Each row is a point on a tangle of strands that fork and nearly touch. The rows are in no order.
(in the rows, 128 means zero)
Two points are linked if the straight distance between their rows is under 101. Some points are linked to none.
<766>: [119 141 129 109 155 101 140 157 132 141 116 150 118 110 168 173 156 136
 115 151 140 109 133 159 173 135 114 146]
<524>: [134 209 148 143 134 112 127 168 157 122 105 199 130 174 146 191 175 134
 110  73 117 135  85 117 154  94  85 152]
<323>: [116  87 175 129 116 109  82 160  69 143 180 100 112  80 106 101 120 123
 128 161 122  83 183  94 121  89 185  82]
<840>: [163 209 110 158 148 116 136 125 196 123  77 235 152 138 142 216 150 146
  90  40 168 150  94 115 168 153  83 195]
<504>: [112 196 157 155 143 139 125 169 169 119 105 195 127 167 139 170 152 127
 118 100 108 131  83 125 136  97  92 158]
<464>: [159 131 133 106 161  45 134 160 122 153 128 120 127 106 168 178 156 138
 135 112 195 126 160 133 205 120 127 145]
<512>: [148 135 145 165 157 110 145 146 145 133 124 150 156 141 150 184  92 123
 140 102 196 137 122 136 173 140 118 179]
<351>: [172 120  76 109 153  86 153 108 114 133 125 111 147 131 156 152 135 128
 132 127 186 128 148 134 174 186 108 152]
<491>: [ 88 126 158 123 102 149 112 139 139 133 127 111  96 121 108  81 130 133
 140 155  82 133 123 140  90  80 159  92]
<243>: [117  67 104 110  87 163 117  86 154 147 120 107 113  90 113  54 103 100
 139 147  91 168 141 159  73 171 192  95]
<712>: [104 127 142 169 101 173 129 114 154 108 129 132 125 153  97  93  70 106
 164  94 114 164  95 133  95 101 151 127]
<579>: [148 112 211 118 135  85 112 164 125 172 139  67 114 116 150 126 146 145
 140 149 118 136 126  89  96  47 135 118]
<275>: [149 119 132 106 128  96 129 118  88 150 150  92 119 117 137 126 142 127
 142 164 147 110 150 107 141 124 135 120]
<765>: [150 153 101 108 112 136 152  81 131 136 112 105 122 150 140 111 156 137
 144 156 107 133 102 121 104 147  89 131]
<235>: [126 148 157 173 114 159 134 127 148 114 129 136 137 169 112 123  88 113
 163 102 128 149  87 116 109  92 121 144]
<639>: [ 99 147 120 111 130  96 129 180  87 108 132 154 127 119 145 180 171 147
  82 121 136  89 154 158 201 120 123 107]
<147>: [136 130 184 155 121 131 132 136 134 144 138 102 131 148 125 126  97 119
 161 117 134 147 105 110 106  76 137 141]
<463>: [132 115  64 135 157 167 172 121 151 104  92 165 173 122 150 148 123 138
 107 120 140 130 123 159 136 232  91 172]
<95>: [118 154  87 156 125 176 154 111 148  77 116 152 147 180  99 116 102 120
 139 105 112 134  93 120 111 158  93 142]
<816>: [106  87 135 141  74 169 112  68 132 130 149  89  96 112  69  44  92 118
 136  94 116 184 135 127  79 115 209  91]
<509>: [126 103 136 141 146 126 135 140 111 135 145 123 138 123 136 142  95 107
 142 142 163 115 147 137 149 143 150 151]
<121>: [ 90 170 157 151 145 157 126 169 178 120 107 184 119 150 135 144 127 123
 127 124  94 132  90 142 117 104 110 148]
<675>: [128 112  91 102 114 124 100  93  57 108 170  90 116 121  75  91 150 140
  96 164 118  78 172  99 123 135 123  74]
<14>: [142 106 153 104 123 111 116 115 120 161 136  91 109 100 144 113 138 124
 148 182 120 124 139 114 111 114 145 120]
<9>: [121 105 119 103 103 147 115  88 120 142 132  97 109 100 113  83 130 123
 142 179 103 122 143 128  91 137 152 100]
<843>: [172 112  93 102 140  87 134  98  81 141 152  92 133 121 136 128 138 124
 136 151 172 113 160 108 152 164 120 129]
<416>: [133  89  84 143 125 181 152 112 152 114 106 132 167 132 145 101  87 102
 148 125 121 149 113 159  92 211 138 156]
<167>: [108 110 206 139 170 119 108 182 176 146 126 123 134 124 155 147  82 108
 131 131 116 157 105 138 107  66 132 153]
<746>: [102 120  74 130 157 163 166 130 140 102 106 169 152 119 135 153 126 137
  98 136 129 108 133 167 147 204 100 153]
<802>: [137 163 178 168 172 137 119 159 208 142  95 188 145 144 160 179 103 113
 128 101 137 155  86 131 119 111  97 194]
<306>: [149  70 147 108  86 142  88  60 118 165 159  71 106  74 102  65 119 126
 136 153 125 146 168  92  78 129 206 109]
<603>: [106 133  95 115 152 132 154 139 131 123 117 158 131 113 146 161 143 136
 105 149 134 102 140 166 168 172 107 144]
<172>: [134 128  90  93 112 113 116  90  63 118 151  91 112 122 102 106 175 146
 103 163 115  87 150 106 136 128 105  76]
<574>: [104  91 166 110 107 136 103 123 157 156 124  98  92  90 120  84 110 113
 137 165  80 158 137 142  83  90 178  97]
<64>: [ 87 154 128 132  95 163 122 127 125 105 128 123 102 155  90  79 138 149
 139 138  85 122 111 133  94  93 132  91]
<467>: [ 90 157  82 121 127 157 145 127 116  82 124 143 120 158 101 113 145 141
 110 137  88  96 119 145 133 144  90 103]
<707>: [106 113 147 120 108 104  95 162  60 124 164 117 114 111 112 118 156 134
 114 166 115  71 170 114 145  98 149  68]
<456>: [143  75 178 129  92 141 105  79 126 166 155  69 110  93 107  72  95 117
 147 120 129 170 147 101  78  95 209 118]
<362>: [149  84 115  95  94 141  93  60 100 149 157  80 111  81 102  70 139 133
 131 182 119 114 167  95  86 147 164  94]
<89>: [134 117  53 116 164 117 168 126 134 114 104 156 161  98 152 184 142 156
  85 105 183 130 153 167 186 216  95 171]
<280>: [156 116 190 149 111 114 125 116  97 157 158  65 127 140 113 115 124 143
 161 117 148 135 125  81 102  66 153 129]
<545>: [101  70 128 104  88 147 101  97 159 155 123 113  91  71 104  59 109 104
 131 163  79 159 151 158  81 136 202  76]
<248>: [146 183 168 180 179 136 119 148 223 149  77 220 149 135 164 194 124 122
 107  89 149 154  83 122 119 140  87 206]
<198>: [111 122 116 102 132  94 118 157  74 119 147 130 117 107 131 150 162 132
  98 158 130  76 166 135 178 127 130  88]
<284>: [ 98  88 130 130 107 153 101 118  93 121 170 108 113 105  81  73  88 109
 130 142 119 110 166 125 107 121 188  89]
<564>: [ 99 103 132 148  89 171 121  97 137 116 140 108 109 131  78  58  79 112
 151 101 112 172 121 137  83 111 183 100]
<429>: [154 163 126 103 108 105 141  98 102 145 129  93 113 150 133 125 182 152
 135 150 119 126 110 103 128 104  96 116]
<672>: [ 80 163 144 145 122 165 126 159 157 107 118 160 107 151 115 111 125 125
 139 135  85 128  98 148 109  98 124 120]
<517>: [129 128 185 148 162 123 122 164 180 152 114 141 138 134 165 157  90 110
 143 130 135 151 100 139 116  96 120 172]
<742>: [144 170 119 183 131 148 149 126 155  90 116 186 161 184 117 170  97 115
 132  74 152 134  82 106 146 129  86 163]
<407>: [100  90 159 131 115 133  93 147  88 131 171 110 110  96 100  94  97 113
 133 153 118  97 170 123 115  98 189  91]
<170>: [150 208 113 133 142 108 142 137 168 124  94 204 140 159 147 200 162 140
 107  61 138 143  91 122 172 130  81 171]
<724>: [155 155  96  75 115  52 127 152  76 121 134 122 124 136 151 176 185 152
 111  80 149 119 149 129 204  99 112 104]
<75>: [161  86 188 135 111 117 110  94 102 173 164  58 122 102 117  94 109 131
 159 132 149 142 151  77  92  87 183 134]
<331>: [144 127 127 106 158  75 136 150 119 148 124 125 121 103 167 168 149 130
 129 146 172 115 156 144 188 139 125 143]
<209>: [ 90 142 158 127 126 102 117 205  93 114 137 152 125 140 144 165 171 145
  97 127 119  92 144 146 175  91 126  98]
<450>: [167 117  47  96 162  94 159 106 117 119 109 125 151 120 156 159 145 134
 109 114 175 130 154 150 178 212  86 155]
<52>: [121 129  64 134 126 183 158  95 151  84 104 135 145 162 108  87 111 127
 136 125  92 138 103 137  85 186  94 132]
<196>: [124  75 102 124 111 170 135 113 158 138 110 123 141 105 144  86  91  93
 151 143 104 158 125 170  85 190 169 132]
<702>: [106 115  90 111 110 170 134  98 136 119 117 119 118 122 111  74 121 123
 143 162  86 130 125 151  85 160 135 102]
<806>: [139 157  87 162 129 156 156 116 132  76 121 152 157 185 101 143 103 120
 129  90 138 132  96 109 135 150  82 151]
<364>: [138  98  65 146 145 187 167 120 161 101  92 154 185 130 154 120 109 121
 128 118 123 137 114 162 106 238 104 174]
<90>: [143 136  67 107 129 157 160  84 138 114  99 123 141 150 140 104 144 128
 134 145  96 131 105 140 101 195  77 135]
<311>: [158 140 128  97 133  35 129 170  83 141 139 115 121 120 158 174 177 146
 128  93 170 118 159 121 204  96 131 116]
<215>: [139 110 131 158 155 125 143 139 118 129 140 129 156 132 139 162  84 114
 142 118 190 123 139 137 161 156 136 167]
<653>: [145 116 225 133 158  82 113 180 143 165 137  81 133 136 151 142 122 140
 143 121 126 153 107  96  97  34 120 129]
<837>: [160 199 140 173 164 130 131 127 214 137  69 232 149 143 157 202 139 129
 107  69 157 148  84 111 137 155  81 205]
<219>: [138 133  64  78 132  95 136 101  79 112 131 115 115 120 128 136 171 136
  95 151 118  91 150 132 165 153  87  91]
<271>: [113  94 101 114 113 144  95 103  69 111 176 100 119 111  69  75 113 127
 112 158 118  86 174 110 107 137 159  80]
<195>: [ 93 145 172 137 123 119 116 196 109 121 138 138 118 147 137 142 153 136
 119 136 105 103 127 137 142  78 127 106]
<686>: [113 104 230 143 172 104 100 204 155 144 140 101 142 128 151 142  88 120
 126 110 113 154 102 116 100  27 130 129]
<753>: [ 96 140 103 130  93 179 133  96 144 106 119 118 108 147  86  67 120 141
 144 134  83 143 106 136  76 125 135  99]
<325>: [132 142 127  98  98 111 119 104  74 130 146  89 104 127 118 109 187 155
 119 166 111  97 138 101 128  99 113  80]
<521>: [156 155 134 175 142 121 148 139 142 114 122 164 162 163 132 184  97 122
 136  79 184 136 103 121 170 130 101 170]
<171>: [144 158  82  83 128  77 141 128  84 113 128 122 120 136 144 162 176 144
 105 110 138 111 136 135 188 126  97 111]

A fork is a point with three links, a tip a point with one. Leave the first point through the second and follow the links. Name the first fork or tip that comes.
<248>; <802> -> <579>
<306>; <456> -> <816>
<407>; <284> -> <172>
<75>; <456> -> <9>
<517>; <802> -> <64>
<284>; <407> -> <195>
<765>; <90> -> <509>

A fork is a point with three links. Follow the links from the first point to the second and name the forks in between, in order.
<275>; <545> -> <9> > <64>
<746>; <765> -> <172>
<14>; <456> -> <9>
<416>; <9> -> <64>
<524>; <275> -> <64> > <9>

Name the points in between on the shortest way along the links from the first point to the second, in order.
<840>; <121> -> <170> > <524> > <504>
<196>; <311> -> <416> > <364> > <463> > <746> > <603> > <766> > <331> > <464>
<806>; <219> -> <95> > <52> > <90> > <765> > <429> > <325> > <172>
<364>; <524> -> <416> > <196> > <243> > <545> > <574> > <491> > <64> > <672> > <121> > <504>
